A landscape with many peaks, sampled at points; each row gives a point and its height.
From any point a climber takes the steepest step (rise divided by distance) to one of its 2 nearest points. It stops when none of these is higher. Distance is the straight distance between rows; heights are no part of it.
puve: [-32  10  17 -22  29  32  -1   4  21 -46  11  -9  -5  38   6  25  -6   0
 -21 -25   8 -17 -10 -14  -2  27  17  -4 -10  -3]  h=32.5
Gibi: [-31 -14 -55  -3  13  -9 -10  13  32  10 -23 -10 -37 -27  -5 -21  -7   7
 -26  -5  12  -3  -9  -7  -3 -19  28  -2   5  35]  h=68.1
pati: [  7  -1  -1 -39   2   6 -17   1  -5 -26  -9  -9  16   9  -4   6 -22   0
   7 -12   8  -7  -4   9 -21   1  -2  -1   9  -1]  h=71.8
Nov: [ 19  -9  33  25 -24   0  -5  -3 -13  22  -8  14   0   2   1  -6  20   9
  28  21   0  18  26  26  16  -7  -3   4 -12   0]  h=42.9
mab: [  1  -9   9  23 -22 -25   6 -15 -21   2 -35   5   3 -17 -10 -16  -4 -12
  20  -3  11  46   6  -5 -24  -8   4  -7  -8  11]  h=56.9
tika: [  1  -1 -11 -36   8  12 -10  -8   0 -15 -16 -16  -1  12  10   9  -7 -22
   6 -33  24 -23  -3  20 -17   7  14 -18  -6  15]  h=38.3
bag: [ 11   9   7   6   0  14 -21 -19  -9  -3   1   1  24   4   3 -12  11  10
   5  15 -18  27  22  22  12   5  -3   1  -4  -6]  h=40.9
muvo: [ 24  14   2  -9 -19  12   2 -17 -23   5 -12   3  17  -8 -16 -14 -14   3
  16   0 -19  17  10  18   2   4 -15 -25   1 -12]  h=47.6
Miv: [-29  -8 -13  34  12   1  -8  24  33  -4   8   9 -15  13  -9   0  12  -2
 -18   3  13 -37 -14  -9   6 -11  17  14  -7   1]  h=50.9
git: [  2   3   1   6 -14 -12  -6  13  11  32  13  15 -24  -7  25  -2   7  18
  -2  22 -12   9  17  17  34 -16   0  32   8   4]  h=54.8
dov: [-11  22  -4   5  20  22 -20  -8   3 -24  18  14  18  20   4   5   7  27
 -13  16 -10   1  11  14   8  16   0  12  -1 -15]  h=35.8
dedop: [ 23   4   3 -13 -16  -1  -6 -30 -31   3 -14  -9  21 -15  -6  -2 -14   6
  15   6 -18  40  20   9  -1  12 -14 -23   6  -9]  h=46.8
bevo: [ 24  10   4 -17  -6  12 -17 -30 -44 -16  -6 -18  29 -15 -13  34  -7 -15
 -15  13  -4  19  19 -18   6  16 -29 -36  19 -14]  h=44.6
rodeg: [ 34   3  24   7 -28 -14   2 -20 -25  17  -7   8  -1  -7   1  -2  -2  11
  27  16  -7  45  35   1   7  -7  -6   1  13   5]  h=74.3
davaz: [ 29  11  32  19  -9 -12  20  -3 -25   0  13 -10  14  -6   1  21  -1   7
   4  14 -15  15  23 -45   4  12 -20  -5   6 -10]  h=63.7
loka: [ -1   6  17 -27  12  24   7  -2   3 -40  12  -9  11  37   3  22  -9  -6
  -7 -28   9 -25  -8  -4  -4  20  11 -13 -15  -1]  h=37.1
zum: [ 22  11  11   6   9  10 -12 -28 -21  -9  10  -2  27  11 -13  18  -3   6
   4  16  -5   9   6  -4  -4   9 -12 -10   6 -26]  h=72.0
Pafov: [ -6   1  -6 -22  14   8  -4   8  10 -14 -19   3  10   4  -1 -17 -23  -1
   9 -15  -7  18 -22  28 -21   4  16 -10  22  -3]  h=63.1
Nibu: [  7  17  14  12 -25 -23  -9 -25 -36   7 -23  -6  10 -11   1  -2  -6 -10
  10   0  11  39  24 -18 -20  -2  -7 -12  -3  12]  h=57.8
vete: [-40  19 -16 -33  19  23 -27  11  21 -27  -7   1  -7  10  11   1 -12 -14
 -19 -12  14 -16  10  13  -3  10  17  -2   6   6]  h=31.7
nelip: [  5 -11  -9  22 -18  -5  14   2  -1  36   9  26 -14  -5   6 -22   4   0
   7   8   6  -3  -2  25   2 -16  -6   0  -6  12]  h=72.4
lud: [  0   2   4 -35  11  13  -3  -6  10 -26   1 -20  -2  26   8  21  -2 -16
  -2 -36  26 -33  -4  -3 -14   8  16 -16 -17  13]  h=40.4
ritu: [ -4  19  -8 -33   8  16  -4   7   5  -2  16   2   4  -5  12  -1  -7  13
 -16   4 -17 -10   9   4  19   0 -10  14  13  -5]  h=62.7
Guser: [-34 -16 -35  -2  25 -14  -8  19  35  -2 -34  -8 -28 -22  -8 -31 -13  -2
 -10 -16   0  12 -23  -6  -3   4  34  -2  13  24]  h=77.2
vef: [ 17   3  23  18 -21 -20  23 -10 -21   4   7  -1  11  -8  -3  13  11  -6
   6   7   2   3  20 -33  -9  -6 -11   5 -12  -1]  h=60.8
digon: [ 22   4  31  18  -1  11  14  12  -7   2  14   8  12   5 -11  14  17  20
   7  14 -21 -13   8   2   9  12 -15  -3  -9 -20]  h=50.0
Kogi: [  8 -10  -8 -34   8  -2  15  -7  -6  -1 -24  -2  10 -17   1 -12 -19  -7
  11 -19 -14  29 -25  10 -28   2   6 -18  21   2]  h=61.6
podid: [ 13  12  15  -1 -17  -6  -5  -9 -29 -10   2 -21  21  -3  -3   5 -10  -4
   6  -6  -4  -7  15  -9 -15  16 -19  -8 -17 -11]  h=57.7
laki: [-26 -16 -55  12  13   1  -7  11  30  18   0  -3 -39 -16 -10 -16   4   6
 -31  15  18 -11 -16  -9  -9 -26  25   7  -2  27]  h=60.4
nufu: [ -6  -1   9   9   6  17  24  24  13   9  27   8  -2  -1   4   0   7   8
 -11   8 -23 -23   0  -5  24   3  -4  15   2 -10]  h=16.8
pevo: [  0  15   1  13   3  -6 -25  13  14  24   8   6 -11  -1  21 -13  -1  17
   9  24 -10   5  20  20  31  -1  -3  18  11  -1]  h=53.1
Ver: [-18 -14   0  38 -11  -8 -19   9   3   6 -19  16  -4   9   7 -20   7  -1
  18  -1  -5  17 -16  37   5  -6  13   3  -6  -1]  h=63.6
mimed: [ -5 -17   7 -16  16  -9   7   3  12  -4 -24 -13  -5 -26   4 -17  -7 -14
   9 -28 -16  41 -26   1 -24  15  13 -10   3   6]  h=60.0
Gite: [ 21  -6   8 -16 -32 -31  10 -18 -20  12 -14  -3 -10 -25   6 -11 -23   5
  18  -4 -20  62   8  -1   4  -9  -1   1   2   8]  h=74.1
muk: [ 11  -7  20  21   0 -16 -14  -5   5  19   3  11   7   8  -1   3  26   5
  14  20   8   8   9  -6  11 -13  -6  28   1  -4]  h=63.4
mizen: [-17  11  -8  -2  15   6 -18  20   6 -15 -13   6   5  15   8 -15 -15   0
  -1  -8   0   1 -14  36 -14  -7  14   4  14  -5]  h=64.9
rotar: [ -4  -2   3  15 -11   4  -8   2  -3   0 -15   3   7  -1  -2 -24  -8  -7
  24  -1  -8  22 -15  34  -4   1   5  -8  -1 -16]  h=62.0
pufo: [ 12   8  -3 -26  -6 -25 -14 -13 -19   4  -2 -20  12 -10   5  10 -15  -8
  13  -3   7   3   3 -16 -17   2 -18   8  10   0]  h=78.8
Risa: [-10 -12  -2 -21  26   4   3  -2  10 -16 -38 -19  -3 -19  -7  -8  -9 -10
   5 -27   7  22 -25  14 -37  16  20 -11   2   5]  h=58.1
Poreg: [ 30   1   5 -56 -11  17   8  -4 -17 -19 -12 -11  16  -2  -7  31 -15 -10
  -4 -19  -3 -16   7 -18 -16  -5 -23 -28  10   9]  h=48.5
bam: [-10 -17   0  20  -1  -7   1  26  21  21  24  16 -14   1   2  -1  15  10
 -10  24   7 -13  -4 -11  28 -10   0  29   0   3]  h=73.7
pazul: [-34  -1 -24 -14  10   3  -6  16  33 -10  14 -11  -7  -2   3  -6   2  -1
 -19  -5   6 -28   1 -33  21   9   7  17 -11  13]  h=44.7
favid: [ -5 -15 -37   6  -4  -3   5   3  22  19  25  -5 -21   0  -4 -20  -3 -11
 -15  -6  17 -23 -16 -15  -3 -14   9   2 -10  19]  h=48.6
Leni: [  8 -23  23  28  -8 -13   3  10  12  25  20  11 -13   5   1   3  30   4
   3  19  10  -5   4 -17  30 -11  -4  29  -6   8]  h=67.1
par: [-16   0 -18  31   2 -14 -20   2  22  17  -2   9 -11  11   4 -22   7  -5
  -1   4   8 -15  -1  -4  25  -6  11   9  -2  10]  h=37.2
rer: [ -2 -14 -23 -38  -8 -30  -3  -9   1   4 -14 -10 -10 -24  12  -7 -13  10
   3  -3  -4  25 -14  -5   1  -8  -1  20   6  15]  h=70.4
Lat: [-18  -6 -48   4   6  -8  10   7  27  16  20  -3 -36 -10   6  -8  -1   2
 -29  -3   8 -22 -10 -18   5 -17  11   5  -4  22]  h=52.8
vav: [  9  -4  -8 -13 -20 -15   5  -1   1  34   8  10 -16 -14  14  -8  -2  16
   5  17 -17  21  -2  18  20 -25   1  27   9  -4]  h=56.4
sepo: [ 20  -5  10  24 -31 -18  21 -14 -21  19   2  14  -3 -11  -9   1  13  -5
   9   5  10  14  16 -22 -11 -17 -10   2 -16  14]  h=59.4
limu: [-12 -10 -28  -6   6 -22  -3  -7  21  22 -19 -12 -28 -16   7 -27 -10  -9
  -3 -18   6  14 -28   0  -8 -19  20   8  12  18]  h=54.4
vupeg: [ -9 -17  10  39 -14 -11 -20  10   0  16 -13  28  -7  12   3  -6  26   0
  12  14  11  -1  -3  33  12  -9   1   7 -13  10]  h=66.1
Lebel: [-13 -15 -42 -44   3  -7  -3   1  22   3   1 -27 -28 -15  -6   8   1  -5
 -18 -17  27 -27 -18 -23  -2  -3   5   7  -3  29]  h=46.2
kaze: [-18  20   4  -8  19  37  -2  19  13 -31   7  25   9  30   0  16   0   5
 -18   7  -1 -22  -2  17  -1   0  12   3   7 -17]  h=53.0
loso: [  4  -7  29   5  14  22  32   1   3  -8  17 -14  15   0   3   3   9  16
   2   6 -30   8   6 -16  23  30  -9   3  -2 -24]  h=23.5
negu: [ 38  31  40  26 -19   3   5 -14 -42  16  -1  -2  -1 -10 -14  28   2   4
   0  31 -11  28  40 -28  10  11 -24 -28   7 -23]  h=70.3
vok: [ 12  -5  32  12  18  15   9  -5   4   4  20  -7  11   5   4   7  22  13
   4  20 -18  19  18 -18  30  17  -8  18  -1 -19]  h=26.6
kam: [-21 -20 -31 -30  15 -17  -7  14  26  -6 -31 -13 -25 -24   1 -20 -16   7
  -2 -22  11  11 -27   3  -9  10  22  -2   9  29]  h=71.0
Nim: [ -9  11  -4   9  29   7 -26 -31  -3 -36   6  -8  21  21  -7  22  12  11
  -5   4   5   7  -6  -4 -13  21   4   8  -9  -8]  h=24.8
foz: [-18 -19  18  40   7  13  26  24  12  -1  19   8  -3  12   7   4  24   4
 -11   0 -11 -21 -16   0  22  13   1   4 -10  -8]  h=12.7
bukif: [ 21   2  23  10 -17 -12  14  -2  -2  31  28 -14 -11  -2   9  -1   6  12
   5   2 -15   2  14 -13  25   4 -11  12 -14  -7]  h=71.3
pamu: [  9  -8  -7   4 -10  13  14   9 -10   0   0  14  14   1 -11  -8  10  -2
   2   6   0 -20 -11  22 -15 -19   1  -2 -13  -5]  h=69.3
rud: [ 23 -18  27  29 -29  -4   9   9  -8  28  10  19  -7   0   0   2  24  11
  17  24   7  -1  18  18  25  -1 -11   7 -16   7]  h=43.8
sirop: [  7 -15 -14 -29 -25 -27  15 -23 -19  11 -15 -10  -5 -29   6 -10  -9 -10
  13 -12 -10  37 -11  -1 -13 -12  -1   1   1  10]  h=72.7
Disel: [ 38  18  14 -11 -18  12   6  -6 -25  -5  -2   3  13   3 -31   3  -5   0
  14   4 -17  -7  16   4  -2  -6 -22 -37   1 -23]  h=48.8
Murop: [ -3 -19 -15 -46   6 -21  -8  -8   6  -6 -37 -27 -15 -30   8   5  -5  -5
   6 -30   7  20 -15   6 -27   8  -7   1   9  28]  h=53.8
Dorar: [  8 -22  -6  -6 -23 -23  13   4   3  20  -1  11 -21 -18   9 -19 -11  16
  11   5 -20  41 -22  15   7 -24   8  23   7   4]  h=57.6
sus: [ 10  11  14   6  19  -8  -6 -22 -15 -10  13  -8  25  14  -7  25   7  -6
  -3  10   8   3   0 -25 -17   9 -14   6   7 -21]  h=76.7
tez: [  0 -14 -19  18 -14   9  17  13  -1  18  19  19 -10   0  -3 -12   6  -7
  -8  10  11 -19 -16  17 -10 -23   5  -2  -4   8]  h=69.7
vemi: [ 21  -8   4  -1 -30 -17   6 -18 -15  23  -6   9  -2 -11   5 -18  -8   2
  26   2  -3  40  15   6   6 -17   1   6  -2   6]  h=75.2
durun: [ 38  16  26   2  -6  22  13   3 -18 -13   5   6   6  17 -31  16   5   3
  14   7 -22 -20   2  -2  12  -4 -15 -33  -1 -32]  h=50.8
Rut: [ 37  24  25   7 -10   2   6 -10 -36  -1   9 -14  17  -7  -8  23 -11   5
   7  20 -15   7  25 -27  11  19 -23 -23   1 -29]  h=67.2
Funef: [ 17  10  10  -9 -22 -32  -4 -17 -23  19  -1 -17   2  -9  -2  -2 -13  -9
  16   2   6  11   6 -11  -6  -7 -16   1   3 -11]  h=77.0
Pon: [  9  -3  15  12 -13   7  -6   1  -8  16 -11  17   4  -2   1 -19  12   1
   8  15  -7  26  16  30  14 -14  -3   9   0  -1]  h=42.2
sipaz: [-41  -1  -2  30  21  13  16  27  35 -18  15   6 -15  17  -4   6   5  -4
 -25 -13   8 -37 -11 -18  13   1  20   8  -3  -7]  h=40.0
bunib: [-25  -1  -5  45  10  -7 -17  10  29  13   4  10 -15  21   2  -4  20  -2
 -17   5   3 -26  -1 -16  31  -6   6  11 -13   3]  h=41.7
pifo: [ 29  14  14 -34  -5  12   2  -4 -27 -30   5 -15  21  -6 -11  38 -12  -4
 -15  -4 -11 -12  11 -37  -4   5 -27 -26  16  -9]  h=51.2
babot: [-37  -3  17  -9  24  29  20  17  22 -40   9  -8  -2  33   4  12  -5  -4
 -13 -22   4 -19 -18 -21   2  20  13   9  -3 -11]  h=28.3
Nire: [  3   9   0 -10  -7  -1 -15 -25 -24 -24 -20  -6  26   0 -10   2 -17  -7
  14  -8   3  19  -8  16 -28  11  -1 -22  -1  -8]  h=65.2
Tuve: [  5  14   4  -2   7  25 -23  -3 -12 -19   5   3  24   8  -3  -3   4  22
   1  16 -18   7  10  25   7  13   0   0  -4 -17]  h=39.0
pumod: [ 18   3  31  26   0  -4 -15 -16 -19   3  -1   8  18   8  -7  16  27   3
  13  18   2  16  15   3  -4  -4  -8  14  -8 -10]  h=61.0
Tedo: [-51  24 -21  30  19  -3 -10  16  32 -17  -4  28  -9  11   8   6   3  -1
 -21  11  -3 -21  22  -5  14  -3  10  13   4   0]  h=21.0
Sudu: [ 39  10  25  20 -18   5  -4 -21 -29  20 -14  19   4  -4 -14   5   1  11
  29  27  -7  37  31  12   9   3 -16 -18   6 -12]  h=73.5
Gutak: [-36  -5 -26  12   1  -2   8  31  31   1  33  -1 -24  -6   4  -7  -4  -1
 -29  11  -2 -27   3 -31  25  -1   4  20  -4   3]  h=54.6
fon: [ 11  -1  -4 -38  -3   2 -31  -6 -21 -29 -21 -21  19  -1   2  25 -18 -11
   6 -15  15   3   5   6 -27  17 -14 -18  18   3]  h=74.4
Tif: [ -2 -10  -9 -25 -19 -20   9 -22 -18  10 -30 -17   0 -36   3  -7 -11 -31
  12 -17   7  32  -8  -7 -26   0  -6 -11   4   5]  h=71.5
gusev: [ 19 -16  25  27 -30  -2  35  10 -17  29  23  16  -8  -6 -11   9  18   1
  12  14   3 -10   6 -13  13   1 -18  -1 -21  -9]  h=45.6
pifez: [ 22   5  21 -11 -20 -14  27  -6 -15   9  27 -22   1 -13   5   8   1   8
   2  -3 -24   0  11 -25   8  14 -19   3 -17  -6]  h=67.5
Lok: [-25  -3 -38  28  11  -2   0  18  23  14  -5   8 -27   1   6 -18 -12 -15
 -18  -4  17 -20 -11  17  -8 -20  24 -11  14  10]  h=32.7
mev: [-17   3  -4  -1  13   8  -3  21  17 -12  13   4  -2  16  -1   0   1   7
 -10  -3  12 -30  -7  -5  -7  -7   5  19   0  -3]  h=61.8
bog: [-12 -25   1  42 -15  -4   2  19   8  31  14  28 -20   5  11   8  31 -10
 -17  24  15 -16  -1  22  28  -3  -6  -6 -11  18]  h=39.6
pumag: [ -8 -23  -4 -10  -7 -15   2  17   9   5 -10  -5  -6 -17   3 -26 -20  -1
   8  -6 -17  28 -29   9  -3  -5   4  13  12  -5]  h=59.5
neruf: [  4  -2  10  30  -4   8   5   6  -2   6   9  19   8  18   0   3  25  -3
   3   4   5 -25 -10  22   2   2  -1   4 -13  -9]  h=73.9
Fedi: [-10   7 -12 -14   5  20  -4  -1   5 -19 -11  -7   0  18   4  -1  -8 -14
  -1 -20  12 -21 -11  26 -19 -12  27 -13 -10   1]  h=36.5
Tifu: [-14 -17 -23   5  14 -12  10   2  16  10 -22  -4 -18 -16  -2 -28 -11  -5
   5 -17  11  13 -29  12 -22 -12  27  -3   6  10]  h=56.3
Repor: [-21  -2 -23  20   7 -12  -8  16  22  22  -4  13 -14   5  11 -18  -6  -6
  -2   9  13 -12 -11  12  13 -17  15   8  17   2]  h=34.8
susir: [ 26   9  10 -35   7  18 -12  -6 -20 -26   8 -14  25  -1 -15  21 -15  11
  -6   7 -18  -3  12 -14   1   9 -26 -15  15 -16]  h=54.3
gogik: [ 11   4   9   5 -11 -23 -14 -10  -2  25  10 -11  -4   1   4 -15  -2  -5
  17  -1   2   5   5  -1  14  -1  -7  12 -11  -9]  h=74.8
Zem: [ 14  15  16  22 -13 -15 -12 -26 -30  -8 -17  -2  18   1  -5   7   7 -11
   7   6   4  25  19 -10 -21  -3  -5  -3  -7   0]  h=58.9
gadeg: [-19   9 -12  -9  23   8 -31 -18   2 -28   3   2  21   7   4   3   8  14
  -5   6   5   5   0   1  -4  28   0  12  -9   7]  h=30.3
Mif: [-11  16  -7  11  27  -2  -6  -7   8   6   7  11   4  11  20  -4  10   1
  -6  -2  -3   5   7   4   9  -5  -1  13   6   7]  h=63.3
vepo: [-20  21   1 -27  21  37   3  21  16 -20  16  17   9  15   5   8 -11   4
 -18   1  -6 -20  10   3   9   6   0   4  13 -13]  h=57.5
kesi: [-10  -9  -8  -1 -14  -4  -5  13   6  10  -7  -1  -2  -3   4 -32 -18  -1
  14  -5  -8   8 -19  27   3  -3   6   0   9  -8]  h=60.9
Num: [-43  -3   0  -1  29  20  21  23  36 -22  15 -11 -15  21  -1   8  -3  -7
 -24 -24  12 -32 -10 -30   9   9  29   5  -5   4]  h=31.1
Zemi: [ -4  -5  -9 -33  19   1 -17 -11  -3 -20 -28 -26   2 -17   0   7  -2  -7
   1 -23  11  17 -11  17 -36  12   3 -10   7  17]  h=56.0
Miti: [-22   0  -3  -8  18   1  10  10  27   2  25 -10  -2   4  17  -4   2   3
 -13  -4  -2 -19  -3 -31  33  13  -4  18   3  -5]  h=37.4
Kepim: [ 26   2   8 -35  -3  18  15  -1 -10 -17  -2  -4  11  11 -15  17 -17 -14
   0 -13   7 -26   3 -10 -25 -15   2 -20  -1   1]  h=46.5
mopor: [ 13  21   1  -4  11   4   1 -14   0  25  23   4   6   0  20  -8   6   6
  -1   4 -14   9  12   8  15   1 -10   6   5   0]  h=67.3
Kopag: [-15  -1  18   8  21   3  11  -1  17  -4  16 -16   9   6   6   4  19   5
  -3   1  -9  -2   6 -28  25  10  -3  28  -3  -8]  h=31.5
gapim: [-33  14 -15 -27  20  20 -20   9  16 -33 -20  -6  -6  17   2   6 -11  -8
 -10 -20  16 -19  -7  29 -16  -1  34  -6  -6   5]  h=34.2
malef: [-25 -10 -27 -35  19   3 -11  13  20 -21 -32  -7 -12  -8   0 -12 -16   7
   0 -18  22  -9 -16  11 -22   8  22  -4   7  23]  h=66.8
Zoviv: [ 15  -9  -8   6 -29  -9  24 -13  -8  40   5  27 -18  -9  -4 -14  -1  -1
  17   9   0  23   5  13   8 -19  -9   3  -8   4]  h=74.0
kode: [ 27  10   7 -10 -10   8 -19 -31 -39  -6  -5 -15  28 -15 -11  13  -7  -3
   2  18 -10  34  27  -7   0  10 -19 -26   5  -9]  h=45.9
zumu: [-48  22 -37  22  20  -2 -16   6  27 -17 -15  23  -5   6   8  -2  -1  -5
 -11   5  12 -19  10   9   5  -1  24   1   4   7]  h=25.9
vagop: [ 22  19  12 -23  18  26  -3   0  -2  -8  19   0  14   7  -9   4  -5  14
 -16   1 -27 -10   8   6   4   1 -17  -5  12 -16]  h=58.2
resus: [ 15  11  20  -3  -6   7  12   0 -19 -19  11  -9  17   7 -10   7   5   3
  -3 -14 -13 -15   4 -11 -23   7 -15 -10 -12 -10]  h=60.3
lifoz: [ 25   5  24   3   1  26  24  14  -2 -15  15  14  11  21 -15  13   6   8
  -2   0 -18 -29  -7  -2   5   3 -10 -19  -3 -23]  h=54.9
palag: [  4 -14 -27 -24  -8 -13   8  -4   7   9  15 -19 -10  -8  -5   0  -7 -10
  -6 -13  23 -24 -14 -20  -7 -10   0   6  -9  14]  h=45.1
Zuz: [  0   4  -8   6  13  -7  -9 -15   0   8  -8   6   8  -2   7 -15   9   5
   8  -5   4  12  -1  14 -12  -8   5  12   0   9]  h=59.9
metu: [  7   3   3 -27 -12 -14 -24 -10 -31 -16 -17 -26  21 -14   5  19 -16 -17
   7   1   7   8   7  -5 -18  14 -15 -14  23  -4]  h=76.4
Sima: [  1   6 -23 -16   1 -17   5  -1  11  21   5   2 -13  -8  13 -18 -15   1
  -1 -12  -1  -3 -15   7  -8 -19   4   9  15  11]  h=51.9
mela: [ -8   3  19  -2  12  26  29  18   9 -14  20  -6  15   9   5   3   5  11
  -4  -6 -23 -14  -1 -10  23  22  -4   2  -2 -24]  h=20.6
vuzis: [  4   6   4  16  13  -3   9 -14   1  -6   8  -3  10   8  -2   4  16  -3
   3 -16  10 -17  -5 -13 -15   2   4   0 -23   8]  h=5.6
rilap: [-13  15 -11 -20  18   1 -20  10  11 -12  -2  -1   8  10   2  -6 -18   7
   0   1   9  -9  -5   9 -11   5   6  14  14   2]  h=67.9
fovi: [ 17   9  -6 -15   4  14 -27 -29 -28 -26  -3 -11  29   8 -15  21 -10  -1
  -4   5  -6  13  -2   8 -15  13  -7 -25  11 -16]  h=68.2
kisel: [-41  22 -12   8  16  -1  -6  27  21  -7  14  23 -17  -1  13   2 -11  12
 -23   3  -9 -20  23 -13  14   3  -8  18  15   3]  h=16.1
lol: [ 46  13  43  27  -6   6  -2 -18 -34  17   0  12   2  -3 -17  27  11  12
   7  30 -10  25  32  -5  12   9 -27 -17   6 -18]  h=72.1
tefa: [ -1  -3   1  14  -8 -25  -8 -17  -5   4 -29  -5  -1  -9  -7 -21  -4  -7
  20 -18   5  35  -9  -4 -21   1   8  -4  -2  11]  h=56.8
dudi: [-26 -17 -13  32   1  -1  12  32  27  16  25  19 -22   1   9   7   9   1
 -25  28   4 -24   0  -9  32  -5  -3  13   1   6]  h=65.5
zadu: [-32   9 -32  11  16   6  -2  13  22 -15 -10  13  -7  13  10  -8 -12  -7
 -10  -5  18 -26  -7  17  -4 -10  33  -2   3   8]  h=29.8
Mezok: [-16 -34 -21  39  -9  -9 -11  20  15  29  -1  24 -23   3   1  -8  17  -4
 -10  25  16 -10 -10  17  22 -19   1   6   0  24]  h=37.3
Vizis: [  3  -5 -11   4   0 -13   5 -13  -4   9 -16   1   0  -5  -6 -17   0  -5
  14 -10  13   6 -13  13 -26 -12   7  -1  -3   6]  h=58.3
nit: [-12  -9   6  32  10   8  28   4  16  -5  14   3  -6  12   0   2  23  -1
  -9 -10   5 -25 -18 -13   2   6   9   7 -17   1]  h=9.1
zelat: [ 23   2  27  -8  -9   4  31   6 -13  -6  19 -16   9  -5  -5   4   0   5
  -6 -14 -26 -18   2 -26  -4   7 -21  -5 -10  -9]  h=63.8
Zozad: [ -8 -19 -30 -46   8 -15 -14   0  11  -8 -29 -29 -19 -29  -2   9   2  -4
   5 -19  27 -13 -13  -6 -18   0   3   6   4  28]  h=51.1
figem: [  7 -29  14  33 -19   9  19  21   0  28  23  29 -17   0   2   4  29   2
  -6  24   0 -22   2  18  27   4  -9  -5 -18   8]  h=41.8
lebag: [  6   5   0 -21  11 -14  -6 -11  -8 -19  -1 -21  14   0  -4  24  -4 -11
   2   1  14 -13   2 -27 -26  -1  -5   6   9  -6]  h=82.8
filig: [  0 -10   8  43  -4  -7  -8  -2   1   6 -10  19  -3  17  -3   5  37   3
   4   5  11 -16 -14  16  -2  -8   2   8 -20   6]  h=69.4
daf: [  3  -1  -4 -10 -12  -3   5 -12 -22 -19 -38 -11  17  -2  -7   5 -18 -23
  17 -19  10  18 -14   9 -35   6   9 -27   3 -11]  h=63.5
safoz: [ 20  -4  35  26 -19   1  25   9 -17  13  16   7   5   6  -6  10  20   1
  12  15  -8 -12   0  -2   2   2 -19  -6 -16 -23]  h=47.3
Ragul: [ 11  -7  -2 -28   3  17  17  11   2 -12  17  -8   0  19  -3   8 -11  -8
  -5 -18  19 -35  -7 -10 -17  -5  14  -9 -12   8]  h=43.7
nimeb: [  8  13  -4   8  -5  -5  13   4   3  30  18  19  -9  -5  16 -14   3   6
  -2   1 -12  -3   4  20  11  -9  -5  -1   1   3]  h=70.1

Where does a climber stop that starts at each point below?
Ragul => ritu
Tedo => Miv
pumag => neruf
kode => lifoz
vef => vemi
daf => lebag
nit => bam
mab => bam
Kopag => bam
palag => Guser
